Each row is a point on a tangle of strands that fork, close into loops and nearly touch. The rows are in no order.
(in the rows, 128 means zero)
Points whose rows are less than 118 apart are linked; no others are. Some points are linked to none.
Q687: [136 129 154  95 166 170 122  86  62 122 105 159  98 133 196 149 142  95
 152 168 153 128]
Q668: [128  86 140 181 142 196 119 123  62 136 181  87 169 148 151 153  89 132
 139 135 160 122]
Q258: [139 130  84 153 110 110 159 130 164 122 137 119 169 154 109 140 151 146
 141 112 111 159]
Q684: [177  87 146 127 142 144  76 110 133 120  36 104  95  93 140 151 149 122
 164 145 153 101]
Q298: [152 146 101 142  73 147 158 119 128 116 159 102 148 179 163 126 109  84
 117  84 131 128]
Q502: [103  95 148 117 129 113 137 128  97  94 112 112 121 151  74 162 169 136
  95 142 154 126]
Q492: [132 155 158 168 145 128 152 145 175 108 153 132 175 144 124 159 158 179
 124 127  99 175]
Q52: [103  94 143  99  83 119 137 116 179 137 164 160 125 129  56 100 127 135
 133 115 107 130]
Q522: [143 126 137 117 138 168 134  99  93 103 173 164 120 139 192 150 139 112
 131 141 172 103]
Q336: [131 149 103 134 158 109 148 137 149  91 108 153 130  75 116 167 168 119
  94 133 117 184]
Q313: [167 114 147 133 140  77  79 151 102 202  76 126 116 132 189 159 159 111
 145  94 148 116]
Q881: [104 178  77 137 136  68 162 145 106 103 128 152  96 124 139 119 113 136
 184 151  95 103]
Q781: [138 119 105 169  88 132 177 132  92  99 170 153 140 154  99  79  94 103
 146 157 168 128]
Q212: [149 150 109 132  92 119 132  71 177 133 142 101 117 109 125 120 103 109
 133 113  77 150]
Q875: [170 143 100 100 119 132 124 111 137 150 138 104 100 151 174 139 104 149
 151 111 115  71]
Q767: [ 98 136 136 186 119  69 128 169  87 142 134 155 138 138 139 156 161 148
  97 172 158 142]
Q978: [174 148 123  66 133 142 102 116 116 158 100 115 101 128 188 164 155 133
 153 130 123 115]
Q867: [105 101  81 148 163 148 132 165 108 126 185 150 108 179 139  88 119 128
 101 188 176  93]
Q606: [ 89 163 146 114 123 100  99 157 178 123 145 160 213 130 140 107 105 166
 115 101  63 165]
Q576: [ 88 147 162 135  84 145 151 120 185 138 173 183 159 125  49  76 131 153
 117  91 112 130]
Q707: [133 151 135 111  93  99 145 119 209 145 145  73 143 121 129 119 124 144
  90 113  98 161]
Q397: [161 158 124  99  88 149 143 138 218 142 165 131  81 155 105  85 108 123
 114 110  70 189]
Q673: [128 110  96 145 148 137  62 123 103 120  36 103 118  95 153 142 113 111
 136 172 164 127]
Q295: [180 105 139 107  75 135  98  97 150 108 119 112 116  83 104 152 123 143
 114 111 135 106]
Q465: [107 145 126 150 174  92 128 206 111 112 132 148 213 129 137  95 101 178
 144 175 109 179]
Q278: [111 126 143 116 157 113 149 104 205 121 151 172 172  78  84  72 107 120
 153 112  84 131]
Q66: [104 136 140 141 198  94 144 202 128 105 102 135 154 120 104 113 118 152
 142 159 111 157]
Q753: [147 176 136 150 171 127 132 176 178  97 113 160 140 109 153 157 169 166
  95 130 113 179]
Q765: [102 119 205 108 158 146 104 110 209 119 148 129 165 117 100 107 121 156
 138 155  47 174]
Q491: [ 99 171 109  66 145 108 158 141 128 144 110  98  66 147 160 131 144 112
 115 107 102 133]
Q897: [ 90 175 142  96 122 120 102 138 117 108  27 125  77 121 115 118 155 118
 114 145 133 129]
Q217: [108 169 160 105 125  75 118 176 162 155 116 147 128 140 146 141 165 152
 149 134  83 178]
Q100: [114 133 119 180  98 147 142  96 167 135 160 101 136 169  66  96 111 137
 151 134 140  83]
Q449: [132  97  94 145 155 110 147 127 107  90 125 134 133  67 123 128 153 133
 129 110 136 153]
Q31: [105 111 165 122 182 134 105 124 206 108 125 146 186  73 112  96  97 153
 126 133  83 149]
Q470: [163  98 129 138 174 120 127 129 136 137  87 100 101 117 191 162 134  71
 121 121 122 124]
Q54: [141 135 139  58 120 114 109 124 169 148 101 102  62 125  92 134 164 152
 149 161  88 170]
Q187: [114 127 140 124 148 112 100 145 125 169  66 123 112 138 175 130 203 118
 143 117 158 129]
Q304: [130 112 107 144 149 170 104 122  60 150 146  97 144 165 179 160  84 130
 114 163 143  95]
Q558: [132  99 165 127 143 191  38 152  65 147  93 193 148 137 159 188  92 113
 142 139 144 125]
Q289: [127 124 101 139 137 138 152  80 180 152 135 156 160  87  94  72 130  95
 141 102 142 119]
Q324: [142 121 102  69 111 122 124 137 152 144 150 106  78  99 148  94 109 119
 117  62  92 120]
Q622: [164 157 134 108  69 159 155 115 180 152 151 152 118  84 111  85 125 120
  88  40 140  91]
Q923: [121 116  97 137 105 108 119 143 128 114 146 143  97 116  75 154 155 159
 139 122  80 102]
Q257: [142 119 149 168  76 166 147 106  99  96 168 154 129 125  83 127 115 137
 107 102 143  97]
Q197: [161 117 144 151  85 146 108 113  90  79 120 128 134  94 108 157 109 155
  94 116 162  95]
Q963: [160  84 155  79 117 129  81  90 151 137  89  99  79 102 119 147 119 126
 131 136 135  85]
Q67: [ 90 156 168 141 105 100 129 147 133  98 151 162 130 145 106 105 130 169
 159 194 163 122]
Q828: [168  88 172 142  92  86 103 141  70 137 121 112 158 126 151 153  98 111
 155 127 180 106]
Q794: [135 128 132 168  99 205 142  84  76  98 168 123 139 176 108 117  90 106
 115 101 146  98]
Q216: [153 135 111 122  63 147 147  94 170 127 173 100  83 149 132  93 126  96
 136  85  74 177]
Q733: [126  91 129  95 135 127  85 122  66 134 109 122 123  97 142 177 105  75
  99 104 118 129]
Q399: [102 161 142 128 181 100 122 170 130 118 158 145 223 148 121 117  81 164
  94 143  82 175]
Q899: [105 149  82 166 164 105 143 153 167 141 142 115 207 161 114 103  89 147
  84 128 106 149]
Q618: [113 137 143 161 126 118  89 129 126 150  84 152 105 111 103 178 196 182
  83 147 114 133]
Q120: [121 108 127  99 163  75 172 114 119 158 157 127 129 105 157 130 133 120
 118 126 165 104]
Q307: [123  84  81 140 148 136 110 131  52 131 122 116 135 122 129 138  65 110
 105 160 161 103]
Q785: [121 137 141 162  80 118 135  86 135 134 176 111 122 184 109 135 117 151
 116 160 129  88]
Q898: [135 133  91 122 142 118 188 138 111 155 149 139 172 126  54  72 106 169
 145 147 189 122]
Q242: [153 109 129 142 126 151 149 139  63 111 144 118 165 132 185 155 102  70
 185 107 137 167]
Q296: [143 155  85 171 100 146 195 128 127 107 149 116 165 146 116 111 132 125
 106  75 146 157]
Q549: [145 125 151  88 134 147  57 155  94 159  85 181 128 146 185 180 120 120
 137 123 191  97]
Q446: [126 145  68 150 163 118 118 129 144 136 129  90 113 119 164 138 118 150
 119 110  97  95]
Q24: [153 141 136 150  67 144 135 122  86  76 131 119 147 147 175 149 122  77
 144  92 119 130]
Q694: [129  92 118 184 115 184 142  89  87 153 170  87 164 138  75  92  94  98
 104 118 164  85]
Q95: [153 151  71 165 123 112 177 177  99 136 162 152 164 106  92  63 101 170
 173 146 172 136]
Q405: [133 142  80 117 107 123 167 126  95  85 142 155 127 158  95 124  85  86
 137 130 129 132]
Q542: [108 137 149 174 119 106 169 145 126  94 177 188 155 129  83  74 115 136
 174 167 140 142]
Q68: [164  98 179  85  90 133 144  92 185 148 171 156 110  94 137  97 138 111
  96  60 147 100]
Q494: [135  90 127 145 170 105 195 114 102 149 175 151 133 116 114  88 116  98
 118 107 186  88]
Q244: [121 116  90 127 137 153 156 127 124 114 125 104 146 111  70  89 103 174
 123 129 197 101]
Q311: [179  95 153 124 161 173 144 136  85 127 125  92 162 131 163 167 119  90
 158  62 120 162]
Q720: [171 114 182 141 115 102  88 156  57 172  95 108 153 135 177 185 134 138
 150  85 146 116]
Q437: [ 77 154  94 107 142  81 143 127 154 114 104 103 120 116 142 110 140 129
 180 144  89 131]
Q167: [137 137 136  62  95 134 122 137 202 130 140 108 102 150  87 106 129 149
 150 144  77 190]
Q669: [151 120 160  99 132 155 100 116  47 130  67 135 130 158 160 173 133  85
 152 139 148 145]
Q541: [151  94 143 144 149 200  97 119  99 108 147 157 131 139 178 163 161 144
 112 165 195 115]
Q809: [153  96 134 171 135 146 173 102  65 172 183 125 157 108 107  83 101  81
  85 106 180 106]
Q982: [125 189 125  91  89 150 183 147 177 137 150 146 103 123  92  77 122 138
  88  72 123 123]
Q235: [122 128 111 168 144  83 141 156  94  87 112 124 135  84  94 117 113 141
 133 156 124 139]
Q728: [139  89  94 119 164 147 107 110 158 117 104 108 141 125 129 156 158 149
 113 163 184 126]
Q218: [102 102 181 117 159 117 145 115 198 110 140 120 134 134  69 128 149 151
 161 165  99 157]
Q337: [139  68  89 137 131 134 132 152  80 130 173 149 129 132 138 112  92 116
  99 188 185 118]
Q198: [101 157 146 170 120  85 144 132 117 122 163 122 123 163 115 148 116 166
 124 177 146 124]
Q876: [123 176 109  61 117 105 159 143 171 140 145  80  58 101 144  87 110 136
 126 114  97 142]
Q714: [170 105 163  72 144 200 113 170 136 155 140  98  69 107 198 140 156  98
 157  48  97 150]
Q847: [ 73 134 120 157 124 165 130 105 173 126 159 118 135 158  86  83 163 178
 151 117 124 111]
Q418: [125 149 168  87  98 137 103 133 103 187  68 103  85 136 158 134 218 149
 142  98 140 132]
Q166: [137 200 139 140 123 123  90  90 112 163  58 111  95 148 160 144 174 141
 113 173 134 123]
Q33: [116 127  99 128 140 123  79 120 123 131  74 133 126 101 124 147 157 160
  95 181 163 140]
Q945: [ 75 184 150 154  91 119 170 130 141 113 174 168 162 122  98  83 123 143
 147 111 119 130]
Q78: [140  89  72 138 116 127 122  90 205 151 135 120 166 136 109  78 139 108
 137 116 131 106]
Q490: [116  91 186 133 127 112 124  63 127 115 130 106 105 105 162 144 158  97
 141 146 128 103]
Q489: [128 107  72  75 137 147 129 114 116  99 110  92 130 114  90 110 103 138
 122 116 151 111]
Q130: [ 78 124 158 128 130 115 131 163 129 109 102 110 103 175  62 147 180 148
 139 155 111 148]
Q149: [102 123 112 137 150 122 116 152 150 129 148 149 122  99  55 122 114 175
 136 127  31 143]
Q408: [115 132 124 143 153 116 153 126 147 115 121 149 131  69  57  76  92 140
 151 110  64 119]
Q444: [ 94 147  84 128  94 111 157 109  80 102 143 119 103 146 122 117 106 110
 175 132  98  98]
Q581: [140  95 111 169 177  85 123 160  97 115  95 112 120 139 166 144 135  59
 130 139 151 138]
Q126: [ 92  63 103 137 131 151  80 113  68 129 142 134 144  89 130 158  88 101
 130 121 135 103]
Q384: [111  91 145 163 124 118 119 146  59 127 130 120 107 128 109 157 156 131
 100 174 169 115]
Q398: [ 96 158 116  62 136 134 112 110 119 131  69 102  62 137 136 137 156  94
  93 145 109 153]
Q164: [135  85 130 144 127 165 116 103  62 124 156  98 151 105 140 130 101 124
 154  88 143  93]
Q97: [ 95 149 120 121 104 107 111 144 230 149 151 128 170 126 145 117 121 145
 103 117  78 179]
Q835: [119 128 159  97 102 119 139 132 167 105 122 172 108 160 106 132 135 136
 115 137 121 116]
Q478: [121 160 119  99 132 148 185 142 189 105 131 159 137 162 100  91 113 127
 127 120 134 119]
Q854: [141 119 178  89 149 189 124 154 101 145 101  86 114 126 185 174 140  80
 143  59 100 179]
Q61: [180 123 131  70 113 124 101 133  95 153 115 151 122 145 158 175 135 146
 136 129 177 104]
Q609: [106 159 104 175 177  69 147 144 115 127 107 101 107 141 162 132 121  82
 124 173 126 143]
Q811: [ 78 179 127 125 167  89 136 117 153 115  99 122  95 136 140 131 106  96
 136 172  86 153]
Q536: [142 158 161 121 108 111 140 117 167 126 122 146 112 170 170 160 168 133
 107 147 138 135]
Q981: [126 144  72 187 159 109 149 131 146 130 149 115 143 134 126 116  94 139
  84 133 119 109]
Q752: [139  92 114  90 129 149 105  98 134 148 143 125 115 101 171 125 106  72
 128  68  80  92]
Q745: [150  79  72 111 125 134 119 111 153 116 122 121 172 125 142 118 109 121
 118 111 175 109]
Q696: [105 153 140 198 141  80 113 169  94 119 105 154  93 127 138 148 184 134
 147 169 127 103]
Q29: [ 96 185 148 125 126 103  99 119 149 155  60 121  64 117 120 124 157 167
 121 172  99 103]
Q64: [174  88 140 137 147 117 126 103 140 126 125 111 113 110 166 128  89  73
  93  91  99 106]
Q771: [116 141 102 132 100 136  90 133 126 112 127 158  86 133 130 174 197 164
  97 127  99 112]
Q810: [132 146 194  81 102 141 127 106 120 154 128 110  90 173 148 160 202 132
 116 134 148 127]
Q554: [125 135 170 113 155 197  68 139  81 161  41 161 152 140 153 189 111 101
 166 146 143 172]

How many points has the smallest loop of links through each point below? Write - if it is on no loop.
Q307 | 5
Q745 | 11
Q257 | -
Q242 | -

A tip is a point with one link. Name the tips that can be reached along the links from each point below, in the order of the rows.
Q296 | Q54, Q541, Q714
Q304 | Q867, Q733
Q694 | Q120, Q95, Q218

A piece is all that can be reached along the links. How many separate loops has the piece of each point below (a circle has one, a figure eight two, a Y none), and how many tips (points with one link)?
Q492 | loops 0, tips 3
Q867 | loops 1, tips 2
Q923 | loops 1, tips 3
Q811 | loops 0, tips 6

Name the points in between on the shortest way along the links from the first point to the second, in order.
Q684, Q218 | Q673 Q33 Q728 Q745 Q78 Q289 Q278 Q31 Q765
Q854, Q875 | Q311 Q242 Q24 Q298 Q296 Q258 Q492 Q753 Q336 Q449 Q235 Q66 Q465 Q399 Q899 Q981 Q446
Q728, Q809 | Q33 Q673 Q684 Q963 Q295 Q197 Q257 Q794 Q694
Q491, Q478 | Q876 Q324 Q752 Q64 Q470 Q581 Q609 Q811 Q437 Q881 Q444 Q405 Q781 Q542 Q945 Q576 Q52 Q835
Q923, Q95 | Q771 Q618 Q33 Q728 Q745 Q489 Q244 Q898
Q549, Q167 | Q61 Q978 Q875 Q446 Q981 Q899 Q399 Q606 Q97 Q707 Q212 Q216 Q397
